A landscape with many peaks, sampled at points; each row gives a point and its height.
From any point a climber steps to the highest of the 2 points nearest to it. It stops when none of these is higher. Distance is the straight distance between rows; heights are no part of it.
k_899: [-20  13  -8  10 -14 -10 -22  28  -8  23 -39 -35   8  10  -1  20 -36   7
   9  28   4 -23   3  11]  (h 734)
k_230: [ 18  16 -18  11 -24 -34 -10 -19   8 -19   5  18  -3  10  44 -35   5  29
 -27  -5  40  27   3 -12]  (h 140)
k_495: [-26  32   5  14 -25  -7   3  -5  12   8  -5 -17  18  17  -9  -3  35   2
 -20 -13 -33  -4  35   9]  (h 470)
k_548: [ -4   0  -8  -7 -19 -10 -26   1   4   4 -34  13  22  -3 -32  -4  22 -38
  17 -15 -41 -16  -2  17]  (h 410)
k_224: [-15  -1  27   8  29 -18  30  -3 -12   6   0  16 -24 -36  12  -7 -14 -25
  33 -15   0  31 -12 -20]  (h 387)
k_357: [ 31 -24   4  21  25  -3  31  30  16  -9  27  14  -4  33  17 -12  11   1
  -8  -8 -16  -1   8   0]  (h 228)
k_676: [ -8  16  -9   1 -12  -2 -25  -2   0   6 -30  -4   5   1  10  20 -17   3
  -8  21   8 -45   4  24]  (h 601)
k_167: [ 22 -42  14  14  31  17   6  19   3 -12  41  -5 -12  25   7  -3  29  18
   3  -1 -35   3   5   7]  (h 258)
k_77: [  8  10 -23  25 -35   2  -9  23 -10   7 -13  -6  21  12 -36  14 -29 -35
  -9 -19  24 -15  14  -5]  (h 732)
k_81: [ -6  -5  50  12  12 -28   6  11 -41  16 -24  -7 -23 -28  26  14 -11 -18
  25  10   6   5 -39 -22]  (h 517)
k_441: [ -3  -9 -14  25  -5 -41   7  35 -10  25 -28   1  16  -7 -16  -9  13 -31
  11  14  -6  -9 -10 -11]  (h 749)
k_570: [  0  -7  23   9  -2   2  34 -22  -5  15  19  23 -23  14  18 -11  26   8
  -7 -35  13  26   7 -17]  (h 679)
k_967: [ -1 -21 -26  12  -9 -30  -6  17  11  15 -38  10  16 -18  16 -10  16 -26
   1  30  28 -26 -30 -17]  (h 556)
k_667: [-14  25  30  15 -30 -28 -33  11 -28  22 -18 -31   1 -14 -24  17   2   2
  14  25  11  11  16  -3]  (h 508)
k_34: [-12 -14 -34 -30  -9  13 -22 -14  23   4 -25  23  11  -2  -9   3  17 -17
 -23   7  23 -31 -31  10]  (h 589)
k_877: [-18  19   9  24 -15   1  19 -25   4   9 -14 -30   4   9  24  -4   3  18
 -19  -9 -24  -4  10   7]  (h 519)
k_496: [ -2 -23  -9  -4  14 -15 -19  30  -2  -1  -5 -10   1  20 -28  -1  30   1
  20  10 -22   0  -3  11]  (h 85)
k_517: [-38   0  -9   7  -6 -39 -21  10  26  -6 -18  -8  -8  19  -5  -2  56  20
  -7  -9 -18  36  28   2]  (h 337)
k_554: [ 44  -5   0  16 -17  -4 -25  24 -22  -8  -9   0  27  -5 -17  -3   7 -16
  11   2 -31 -13  -7  11]  (h 94)
k_169: [ -1   7 -15 -14  -7  -8   1   9  10   6 -11  14  15   8 -37 -19  31 -41
   6  -9 -12 -14  25  28]  (h 339)
k_160: [-20   2 -23  -6  18   8   7  -5  28  -5 -27   1   7 -25 -14   6 -17 -24
  17  -6  -5   1 -12 -22]  (h 475)
k_423: [-15  14 -39   1   2  11   4   0  32  -3 -23  -3  11  17 -31   5 -15 -21
  -6 -23  -7   0   7  -4]  (h 537)
k_291: [ 23  11 -39 -28   8  52 -11  -8   0  -3 -24 -15   9  24   1  26 -40  31
 -25  13   5  -5 -20   3]  (h 796)
k_17: [ -8 -11  -5 -18  30 -20   3   8   7   7  -2   8 -19  14 -12  -2  60  12
  23  -4 -21  29   9  15]  (h 134)
k_827: [ -4 -18  14  32   7  -6   7  19  15   6  -8  -7  -8   1   2  -4   9 -20
   2 -15  -2  -1 -11 -28]  (h 811)
k_626: [ -8  -7  -5 -21 -24 -18 -30  10  28  -4 -11  -2   5   7  -7  -2  61  20
 -28  -7 -10  61  16 -16]  (h 287)
k_973: [ 26   3 -22  19  -8 -10  -3  32   5 -11 -12   4  26 -13 -34  -5 -16 -42
  20 -20  10  -2  -1 -11]  (h 624)
k_397: [-27  15   5  25 -18 -27 -18  30  -6   7 -19 -21   4  31 -21  -4  46   4
  -7 -19 -34  24  39   8]  (h 403)
k_754: [-14  13  12 -14  17 -12  -3  -9  -7 -19  -8   1 -15 -47  11   7 -26  -5
  35  23   8   1  -5  -3]  (h 159)
k_640: [ 29 -13 -21 -12 -26   7 -16   6   6   9 -29  21  28   5 -35 -10  29 -17
   9 -30 -23   1 -10  -8]  (h 506)
k_686: [ -8  23   6  -4  -3 -20  17 -21   8   3  11  19   0 -28  21  -5  17 -15
 -13  14  13 -12   6   6]  (h 259)
k_253: [-19   5 -28  -4  19  -3   5  26  -7 -10 -26  -6  -5   9 -19   7 -21 -30
  21  10 -15 -32  17  26]  (h 422)
k_919: [-30  -5  -9 -12  16  31  -5 -21  29   9 -17 -12  -1  -8  -7  24  -7   4
  -5  -6  -4  -4 -24 -15]  (h 420)
k_156: [ 15  -1  -3 -23   8  28   1 -19  -1  -8  14   4  -4 -22   7  11 -31  30
  13  16  11  13 -18 -10]  (h 112)
k_478: [ -2   4   6 -19   9   2   0  20 -32 -18   8 -10 -14 -24 -11  16 -33  -9
  37  37   8 -16  11   1]  (h 193)
k_14: [-24  -1  42  -2  24  -6  37 -25 -10  16   4   6 -10 -56  26   7   4  -9
  26   5 -14   8 -35 -18]  (h 346)
k_373: [ -7  30 -12 -14  -3 -21  -2 -10   7  -8 -13  18  16 -20 -16  -5  15 -36
   2   8  12 -23  14  23]  (h 293)
k_864: [  4  12   2   7 -17   2   2  -6 -14  15  -7  13  -1  13 -52  -4  -6 -32
  17 -25  22  -3  17  -9]  (h 851)
k_992: [ 66  -6   7  28 -11 -13  -9  35 -12 -12   8  18  24  -9  13 -20   5 -21
  12  10  -4 -29  -1   0]  (h 137)
k_371: [-16   0  28  13   6 -19  18  15 -40  41 -12 -19  -2 -34  -1  17  10  -9
   9  26  19   0 -18 -31]  (h 606)
k_36: [ -1 -24 -18 -20   8  28 -15   5  -6  -8   6   6 -16  -3 -19  13 -41 -15
   0  -6  45  -8  -4 -24]  (h 747)
k_64: [ 49 -13  -7  18   0 -17  18  48   2  -9   3   8  18  24  23 -30  28 -21
   0   9 -25 -12   4  16]  (h 185)
k_989: [ -6  21   7  22 -16 -51  -7  29 -31  24 -32 -27  23  -5 -30  -4  11 -19
   9  14   0  -7  17  -3]  (h 596)
k_23: [-14  18 -16  18  -3   3 -11 -15  39 -23 -18   1   3  12  -3  -5 -17   0
 -15 -24   6  15   5 -14]  (h 588)
k_858: [ 23  31 -49 -27  12  24  -3   3 -21 -17  -3  -5   9  26 -34   7 -30  13
  -7  -6  42   9  12  10]  (h 567)
k_438: [-10  17  -5  -9  -7  -2  -8 -41  14 -13  18  23 -14  12  23  -9 -17   6
 -10 -20  28   2  21  16]  (h 762)
k_510: [  2  13  21  30 -17  15  26  -5 -19  23  -2 -20  14   0  -5   0  16  10
 -19 -14   5 -10  12 -15]  (h 569)
k_288: [-14  17 -10  -1  -7   4 -11 -49  36 -20  11  28   1 -10  35  -2 -10   3
 -26  -9   4 -16 -11  24]  (h 695)
k_765: [  0  16  37  -1 -30   5  19 -33 -35   8  13 -10  10 -30  27 -15 -21  12
  13   5 -32  -6  -6  17]  (h 174)
k_19: [  0 -12  28  21  10   3   4  18 -16  15  -8 -26   7 -21 -11   7   3 -20
  11  23  -2 -18 -12 -17]  (h 697)
k_666: [ 21   3  -6  12 -27 -29 -25   6  -4 -13 -25   2  -8  24  10 -15  18  29
  -8 -14   1   7  12   4]  (h 207)
k_221: [ 17 -10  17   3   5  -4 -23  23  -2 -17  16   5   2  -6  -7   0  12 -21
  23  15 -19  -6   9  26]  (h 54)
k_624: [-16  17 -10   8   5  -1   9 -26  52 -22   4   0  10 -10  37  -8 -10  -4
 -26  -2   3   4  -7 -11]  (h 641)
k_417: [ -5  -8  11   0   7  22 -12  10  23 -22  31  -4  -1 -21 -10  13 -37  10
   3  15   3  14 -10 -11]  (h 93)
k_950: [ -1 -17 -11 -24  54   2  -3  11  10 -25  21  -8 -13 -15 -12   8  -9  33
  34  34 -11  15  -4   9]  (h 26)
k_940: [ 16  17 -23 -25  16  13  -7  -7 -13   1 -38 -30   2  13   6  19 -44  46
   8  14  -4  -9  -7   5]  (h 696)
k_909: [ -7  -3  11   0   9  -3  21   1  28   6  48   9   0  42  10 -16  33  -2
 -32  -7  -4  24  35   6]  (h 23)
k_943: [ -6   7   1 -21  -8   5   3  15 -26   8 -24 -17  -3 -25 -13  31 -34 -17
  16  21  27 -30   5  -4]  (h 232)
k_465: [  0  -9  22  -5  13   3  53  -3   8  22  70  17  -8  17  18 -16  23  -2
 -21   3   1   2  20  18]  (h 43)
k_100: [  5  -5  22  24   8  -4 -21  14  22 -20  46  -1 -13   0   2  -4  -8  -1
  13  14 -14  23  10   9]  (h 72)
k_748: [-13 -10  -5 -22  26  23 -22  -6  22 -25  46 -16 -13 -10  20  15 -39  30
  -9  40   4  14 -14  19]  (h 71)
k_542: [ 27   6   7  -9  -3   5  -1 -38 -22 -16  12   9 -22 -15  11 -13 -41  31
  26 -10   8  12  -1  -5]  (h 131)
k_25: [ 19 -11  22  12 -11  10  -3  13   8   4  20  21  -5   7 -18 -11  27 -24
  -1 -26   2  11   8  -9]  (h 698)
k_136: [ 18  16 -15  -6 -10  -1   9 -25  15 -19  48  15   2  19  49 -37  10  22
 -42  -1  23  44  -9 -12]  (h 115)
k_127: [ 23 -15 -13  23   5   5  -4  35  12  -9 -19  -5  10   9 -21  -8  -8  -7
   6 -21 -17  16  -5 -23]  (h 700)
k_538: [  6  -7 -34 -36  -4  16 -29  -1   4  15 -29   2  21  -1   8  17 -10   5
  -5  37   7 -35 -23  18]  (h 466)
k_89: [  5  -9 -24 -15  17  22  24  21 -10  -3  -8  10 -16  16 -35   5 -33 -32
  16 -23  -2 -27  16   1]  (h 516)
k_347: [ -7  -6  -8   0  17  29   7 -13   4 -18  18   0  -9  19  -1  -3 -13   5
 -23 -14  -9 -12   8  11]  (h 340)
k_98: [  6   7  29  10 -18  -8  15 -16 -22   6  21 -25  13 -18  28 -11  13  35
   7  15 -48   7   1   7]  (h 196)
k_83: [-25  -1  29  -9 -19  15  -4 -16 -25  21  -3  -7 -15 -25   8  30 -28 -15
   0  19  12 -45  -5   1]  (h 276)
k_921: [-11  -4 -34 -11   0 -22  -3   4  14  22 -17  15   2  -6  20   9  22  -9
 -23  26  40 -37 -19  13]  (h 756)
k_65: [-26   5  -4   6  10  41 -13 -13  21   3   0 -28   1  15  -5  19 -29  12
 -33  -6  -3  -2  -5   2]  (h 379)
k_491: [  6  15 -50 -26  27  28  19  13   0 -15   2  13  -4   8 -35   5 -22 -21
  -9  -2  26 -13  10   7]  (h 498)
k_78: [ -2  16  17  11 -15   2  26 -19 -11   6 -12  29 -10  -3  -9 -13  -2 -14
  -1 -43  30  10  14 -18]  (h 754)
k_72: [ -7  -1  22 -22  16 -16   7 -29 -14  10  -1  17   0 -11   3   3  55  17
  20  -9 -31  17  -5   5]  (h 172)
k_405: [  6   8 -10 -20   2  25  -7 -18   8 -29  18  20 -24   5  -7   0 -30 -14
  -8 -14  53   1   9   0]  (h 843)
k_755: [ 13 -36   5  -2  15  14 -18  -3   9  -5  -8   5  -9  22  32   2  12  30
 -18  -4 -17  -1 -28  -5]  (h 252)
k_113: [ -4 -26  15 -10  -1   4  -4 -25  -7   9 -11   4  -2  -7  15   8  25  27
   0  -6 -22  -8 -18   6]  (h 209)
k_463: [ -7 -10  12 -14  11  -6  42 -26   9  21  71  25  -6  20  48 -20  47  25
 -44   2  11  20   1  12]  (h 65)
k_119: [-11  13  21   8 -14 -26  -1 -12  -5   2  18  -2   0 -13  34  -4  22  16
  -3  21  -1   9  -2   3]  (h 229)
k_131: [ 32  -1 -41 -24   6  38  -7  17 -31  -1 -25 -23  11  32 -32  13 -23  30
 -18  -3  13 -14 -10   5]  (h 671)
k_663: [-15 -28  34  23  33 -21  13  16 -33  -4  -4  -8 -34 -21  -2  15 -16 -22
  38   4  15  14 -10 -29]  (h 444)
k_760: [ -7   6   0   0  19   1   3  16 -13   2 -35 -28   1  -3   7  24 -45  17
  26  28 -27  -9 -11  10]  (h 617)
k_851: [-14 -17   8 -14  34  -3   7 -12  14 -11  40 -13 -17 -16  21   4 -11  28
  17  27 -20  -1 -11  15]  (h 47)
k_161: [ -7  -2  -1 -19   6  -6  21 -28   6   4  68  20  -7  -3  35 -36  14  19
 -27  11  29  26 -17   6]  (h 91)
k_780: [-23   7  32 -10   3  25  22 -29  -6  15  -4  -6   2 -37   5  28  -9 -14
  22  -1  -7 -18 -12  -8]  (h 313)
k_887: [ 19  10  19   7 -10  19  38 -17  -8  14  22  -5   3  17   6 -17   2  17
 -32 -16  28   7   5 -29]  (h 616)
k_206: [ 11 -31  11   8  14  41  -7   6  12  -9  28 -12  -3  30  10  10   5  34
 -23  -1 -27 -10  -7  10]  (h 297)
k_910: [ 20  17   7  16 -58 -29 -30  -7   0  -8   8   5   4  14  33 -21   4  35
  -8 -13  12  28  30   2]  (h 170)
k_534: [ -9   6  23  -2 -20  14   4 -45 -24  -4  31   0  -5 -18   6 -18 -36  36
  13 -15 -13  28  -5  14]  (h 151)
k_929: [ 11  -5  10   3 -33   9  -5  -1  -2   7 -11  26   5  25 -31 -13  35 -23
  -3 -49 -15  16  20   2]  (h 613)
k_247: [ -2 -44 -17  -3  13  29  -4  31  -9 -13   1  -5 -17   7 -28  14 -37 -20
  15 -11   2 -24 -13  -3]  (h 618)
k_290: [  4   1   5   7 -27 -12 -25 -12   5   6  -9   3   1  18  -5  -2  30  36
 -20 -24   4  33   5 -23]  (h 245)

Call two points neighbours if one is among the 2 nearest of the other. Go from one point of each pair to the other, from neighbour to neighbour, staying as high as possible. Name the lowest point that can't be avoided.
k_441, k_921 => k_967
k_827, k_921 => k_221
k_291, k_405 => k_491
k_291, k_921 => k_667
k_899, k_291 => k_760
k_864, k_827 => k_973

Where does a climber stop that starts at each point below?
k_290 => k_864
k_765 => k_827
k_754 => k_827
k_65 => k_405
k_465 => k_864
